Each row is a point on a landscape with many peaks, with its height.
A climber steps from a point to the highest of its 2 nearest points, and stops where none of them is higher. Distance is the straight distance between rows; heights are no part of it.
sano height 44.3: [ 29   3  13   1 -16 -14   7  -7 -13   6   2  -2  -8   9 -21   0  17 -27
 -17   1   6   0  -9  -5  11]
sor height 24.9: [ 35   3  34  17  -1  21  10   5   5  12  14   3  -2  24  -9  -5  12  24
 -10  15  13  -7 -33  24   6]
piv height 39.3: [-10  19   9  22  -5  17  22 -41  12  20  14 -11   2 -61  17  10  -9 -41
 -31 -14 -42   5  17 -21  -5]
bonoz height 20.7: [  5   2  16  -6  -8  -5 -10   7  -6 -18   6  26 -30  30 -16   4   2  15
  -8 -10  16   6   4   1  13]
Vipit height 18.6: [-14  16  -7 -14 -13   3 -11  -7  -8 -13  -6  25 -24  18  -9   5   4  -2
 -20  -4  17   8   2 -21  20]
Regaf height 44.0: [ 14   1  10  41 -12  26  21 -11  23  21   7  10  34 -19  15   3 -10  -3
  12  20   3 -14 -23  21  -3]
zamul height 63.5: [-20 -37 -18 -29  16 -24 -23  22 -35 -26 -22  -5  -3  12 -38   0  -8  32
  -6   1   3  16   5 -13 -41]
bamu height 23.6: [ 15  16  -7  20  16   4  13 -16   7  23  -9   3  34 -12 -30   6   5  18
  25  -2   2 -15   6   1 -17]
bif height 45.6: [-17  14   9   0   7  12   1  -8   9  10   4  -6  -8   3 -11 -22  -4  34
  -1   2  18  -8  28  -6 -14]
zoru height 41.6: [  6 -21  18   8  -5  -3   7  23 -10 -12  20  -3 -14  19   9 -15   0   3
 -21  20  41 -18   2  21  -5]
nelam height 30.8: [  2  26 -12   4  10  13  -7  -7  23  -4 -21  20   0 -15 -10   1  -4   9
  -4 -19   3   2  17 -23  12]
ran height 45.7: [-46  -3 -18 -36  17 -12 -19   2 -10  -6 -29  -9 -21 -17   1 -25  -7 -19
  -3 -10  19   3  21 -21  -5]
fon height 39.8: [ -6  20  -9  -1  10  22   0 -19  17  19  -7 -37  19 -40  25 -16   0 -24
 -17  -9 -22  -4  18 -12  -2]
vesa height 20.9: [-10  19 -16   1 -27  -8  14  -2 -10 -13  -7 -10   9  -8  14  21 -11 -16
  -6  21  11   5   5 -21  29]
posor height 29.4: [  5 -27 -32  -2  21 -10  -8  24  -6 -15 -12  12   9   4   1 -14  -6   5
  -3   0  19  -8  -5   9   1]
gasu height 23.0: [ -9   3 -15 -11  -7 -18 -18  19   6 -37  -8  -2  -8  14   0   2  -8  29
  30   6   7   5   7   3  14]
gur height 4.4: [ 20   4  32  -2 -23   5  -4  -4   4  24   8   0   5  25  14  16  16 -11
   5   2 -13   6 -30  13   6]
zak height 41.0: [ 20   8   4  17 -23  -8  23 -13 -12  12  -3  -3   7 -23   0  14  10 -50
 -19  -1  -5  -1  -1 -21  10]
bezi height 35.4: [ -5  16  -3 -12  -5  25  -5  -5  -1  26  -2 -25  13 -12  14  -4   9  -7
   2  -6 -15  -2   7 -10  -4]
kap height 27.6: [ 35   6  28  30  -5  21  -5  -3  25   8  11  -3   8   2   9 -16  25  13
   4   2   2 -26 -12  24 -10]
bivi height 40.8: [-30  15  -6 -22   6  15  -1  -1 -18   9 -16 -20 -14 -16  11 -21   5 -21
  -3  -7   7   1  25 -25   3]
zan height 30.2: [  7  25  -1  26  -1 -11  14  -1  16 -18  -8 -14   0 -27  12  -4  -3 -25
  14  -5  -4  -5  33  -6  28]
lur height 51.6: [-26  -5 -43 -26  40 -24  -2   9  -8 -22 -22   9  -5 -18   5  -7 -14  47
  19  -8   9  17  24 -20 -14]
Fet height 17.9: [ 22  -2   6  17  -8 -19  26   6   0  18  -1  20  10  -2   1  26  -8  14
  44   6   4  -4 -12  15   7]
kapat height 7.2: [  4   7   5   8 -22  -9   6 -13  17   0  18   1  -7  -5  20   5  -3 -46
   5   1   6  -6  -3  16  17]
dava height 53.2: [ 15  14  -7  32   2  41  21 -18  25  30  13  -9  43 -34  13  -3  -5  -8
  10   9 -24  -8  -8  16  -8]
kel height 50.9: [-19 -32  -9 -31   1 -20  -6   4 -22  -4   4  -1 -22  11 -21  -6 -16   8
 -36  13  23   1  -9   2 -18]
navo height 3.4: [ 25 -20  31  -7  -4   1 -19  23  -7   9  10 -13  -2  37  14  -2  27   2
  -3   3  -5  -2 -25  19  -5]
Bopu height 5.6: [  7 -16  19 -29  -3  -9  13   7 -38  23  22  -7 -29  23   4  10  17 -24
 -19   0   0   9 -24  11   5]
Kifal height 37.9: [  0   2  15  40 -19  21  31  -4  10  16  -1  43  31 -15   8  19 -17 -27
   1  14   2   7 -14  -5   3]
boga height 35.7: [  3 -14  16  16  -1  10  -6  17   3 -17   8  -6  -1  20   4 -29  10  15
  24  19  24 -22  -7  35  -5]
vivid height 31.4: [ -2 -45   2   3   7 -13 -25  40 -12 -57  11 -23  -9  33 -16 -13  -6  12
  -3   8  -3 -10   3  35  -8]
korov height 22.9: [ 28  -1  23   2   7  12  -1   8   3   5  13  23 -19  26 -16   6   7  32
  -3  -4   7   1 -14  15   5]
sete height 28.7: [-24  22  -4  26 -12   6  15  -8  19  -9 -11   6  24 -30  26  13 -13 -58
   1  -6 -18  10  13 -21  30]
Fil height 34.3: [ 17   2  27  56 -28  21  25 -11   4  15   7  24  42 -14   9  18   2 -42
   5   8 -29   7 -17  -3  -1]
razug height 46.3: [  1  20   0  21  -7  18  19 -25  13  11  17 -32  10 -36  42 -10   8 -30
 -13  -5 -30  -2  18  -2   4]
fidem height 20.8: [ 10   4   0  14   8   2  12   3  -2  14  -1   6  10   9 -12  -1  10  39
  49   4  -2 -13   2  16  -9]
mavik height 39.7: [-29  -4 -14 -26   5  14 -14   8 -19 -10 -14 -24   3  15 -17 -32   3  19
   1  14   6   4  14  -7 -13]
popu height 14.7: [-22   2  -7  -7   7 -10 -17 -25  -4  15  -5 -11 -16   2  -9  -1   9  11
 -24 -18 -16 -15  27 -23   2]
zagi height 5.5: [ 15  18  23   2 -35  20  -4 -11  26  14  14  -3  -1  -8  27   3   6 -25
   2  -2 -14   3 -15   9   3]
riroz height 31.0: [ 19   8   8  14  -7  15  -8   7  27  -3 -12   4  12  -7  -4 -17   6   2
  29   1  23 -13  -9  17  -5]
loso height 33.2: [-18  11   2  40 -24  14  15  -9  22  -4   4  28  25 -14  26  18 -16 -47
  -3  11  -5   4  -3  -8  20]
pifo height 31.5: [ 30   8  34  40 -27  24  17 -23   6  26  14  10  27 -10  20  15  17 -34
 -23  -3 -36   7 -22 -18  -9]
gel height 10.5: [ 16  -7   0 -26  14   2 -19  11   5  14  -4  16  13  16 -16   7   0  45
  29  -1   9   8 -31  14 -24]
goz height 7.1: [ 24 -19  -3 -11  -7  -7  16  18 -25  -1  24 -19  -7   9  21  10   8 -22
  -8   4   2  -3 -13  21  15]
Kigul height 41.4: [ 14  -4  -6 -12  -2  -6  -6   4   4 -10  14 -26 -13  -9  -6 -14  -3   3
  -2   0  -1 -10  16  13   4]
Sezik height 27.3: [  2 -27   0  -2   1 -31 -18  24   1 -45  11  -6 -13  28 -14  -2  -6  28
  26  16  11  -7  -2  33   0]
zunu height 18.9: [-13  13 -25  -7 -12  -1   3  -1 -11  -3 -13  -4  11  19   3   9  -4  22
  15  15  -3   6  -2  -9  20]
goda height 35.2: [-30  -7 -40  -8  31  -9 -13  12  -4 -32 -14  18 -14   8   5 -14 -12   8
 -10 -11  10   5  12  -7  11]
dev height 24.6: [-27  22 -14  12 -12   7  20 -11 -11   1 -13 -15   6 -31  30  12  -7 -37
 -21   6 -10   2  22 -29  29]
valar height 11.3: [-20 -10 -10 -31  -5 -37  -1  -3  -7  -7   5  22 -30  10  -1  11 -10 -19
  14  -9  23   6   0   6   3]
latum height 36.0: [-17   0   2 -34   2  25 -10   4 -29  23  -4 -18   0  14  -1  -2  14  15
  -6   3  -5   4   0 -13 -13]
fita height 38.5: [  6   9  14  25 -29   2  33 -27   1  13  10  -7  13 -50   5  16  -7 -58
 -16   5 -22   8   4 -21   3]
konu height 30.5: [-23  27  -2 -15   5  20  -9 -15   9  17 -21  11 -10 -37   3  16  -8   4
   2 -24  -8  11  18 -42  -1]
Kabog height 16.6: [-23  17   4   1 -14  -4   1 -27 -15  14  -3  12 -23   8  -5  17   6   4
 -17  -9  -2  -1  15 -33  17]
gakad height 57.1: [-15 -20 -26 -31  14 -31 -22  11 -21 -17 -16  -8 -16  -5 -25  -2 -17  17
 -12  -1  12   6   9 -19 -13]
Fik height 52.9: [ 21 -33  -2 -13  14  -9 -28  10 -11  -2  -1  -7   4  28 -36  -1   4  19
 -22  -1 -10  -1 -20  14 -17]
Pum height 57.3: [ -1 -54 -14 -14  27 -23 -22  23 -23 -21  -6   6   2  34 -37  -2  -4  28
 -10   1  -8   9 -16  19 -28]
busug height 51.0: [-45   2 -16 -45  34  -4 -24   9 -15 -15 -25 -13 -25 -12 -12 -22   1  12
  11 -20  -8  14  28 -29 -11]
kuzaz height 63.8: [-14 -10 -16 -10  37 -12 -20  18  -3 -33 -10   5  -6   5 -19 -10  -3  67
  21 -10   0   7  29 -13 -29]
kib height 12.9: [ -4  -5  -2 -23 -12 -29  -1   4  11   2  -2  34 -15   3   6  18 -17   3
  31  -2  21  11 -13   2  -6]
Peto height 26.4: [ 46  10  48  34 -25   4  17 -13  15   8  20 -15   9  11  17 -11  32 -16
  -8  19  -5  -9 -51  30  -4]
mita height 52.8: [-12   4 -11 -21  29   7 -12   0   8  -1   5 -10  -9   1 -23 -13  -1  41
  15 -18  -7  -2  28  -1 -17]
Pon height 35.3: [-12  25 -36   0  24   9  -5  -2  15 -11 -27  27  15  -3   1   1  -7  35
  22 -11  -5   7   9 -17  11]
Tilel height 36.5: [  4 -29 -10 -15   9 -14 -27  11   5 -32  17 -28 -20   7 -24 -18  -4   4
 -11  -5  -7  -7  13  26  -3]
gopu height 46.0: [ -4   0   8 -21  19  29 -19  10  -2 -10  14  -4  -9  23 -35 -16   3  56
   1  -3   1   2   7  10 -27]
kon height 27.2: [ 12  24  -1  22   3  27  -4 -11  20  13  -5  28  16   6  -9  13   3  11
   1 -12 -11  -3  -4  -5  14]
pubi height 35.1: [  8  10 -11   9  13 -17  -4   5  25 -20  -5 -32  -2 -24   7 -22  -2  -5
  16  -6   6 -20  32  12  15]
Mif height 15.2: [  0   3  -5   6  -5 -12   5   3  18   5 -11  21   7 -19  16  20 -12  -2
  38  -8   1   2   8  -7   2]
rem height 34.8: [-22  19   6  17   5  27  18 -20  16  27  -4  12   8 -43  17  11 -11 -22
  -4 -21 -21   7  20 -28   2]
zesub height 42.0: [-29  14 -44  -5  30 -17   1   4   0 -20 -31  13   0  -4  12 -10 -13  14
  14  -9   2  12  24 -19  21]
pigul height 4.7: [ 10 -23  11 -22  14 -21  16  12 -32  19  10  -1 -12  42 -14  10   4  -3
 -19  15   0  14 -47  30   6]
Veba height 9.3: [-12  -8 -17 -20  -8 -18   6  -5 -18  -5  15  -8 -15  13   9   7   1 -46
  -6  -1   8  -1   0  10  22]
luzop height 46.2: [ -1 -36  16 -18   2 -22   8  20 -27  -5  24  -9 -16  24  -1  -1 -12  -2
 -31  22  38  -5 -17  22 -11]
ropiz height 11.7: [ 11 -22  10 -20   1 -33  -9   8   6  13  -1  29 -14  20  -9  17 -10  26
  17  -1  16   4 -19  10 -19]
lenod height 48.3: [ 27  -2  -5  -8   4  -1 -10 -12  -5  19   3 -15   6  13 -25   4  18   5
 -26  -4 -14  -7 -11   1  -4]
Gogav height 28.6: [ 38  11  42  47 -31  14  19 -15  15   9  21   1  22   2  38   8  21 -32
 -26  17 -19   3 -48   9  -9]

For each start below, name the point where the climber stops.
Kabog | zamul
zunu | Kigul
zak | zamul
riroz | zamul
Peto | Kifal
vesa | Kifal
Mif | zesub
pigul | zamul
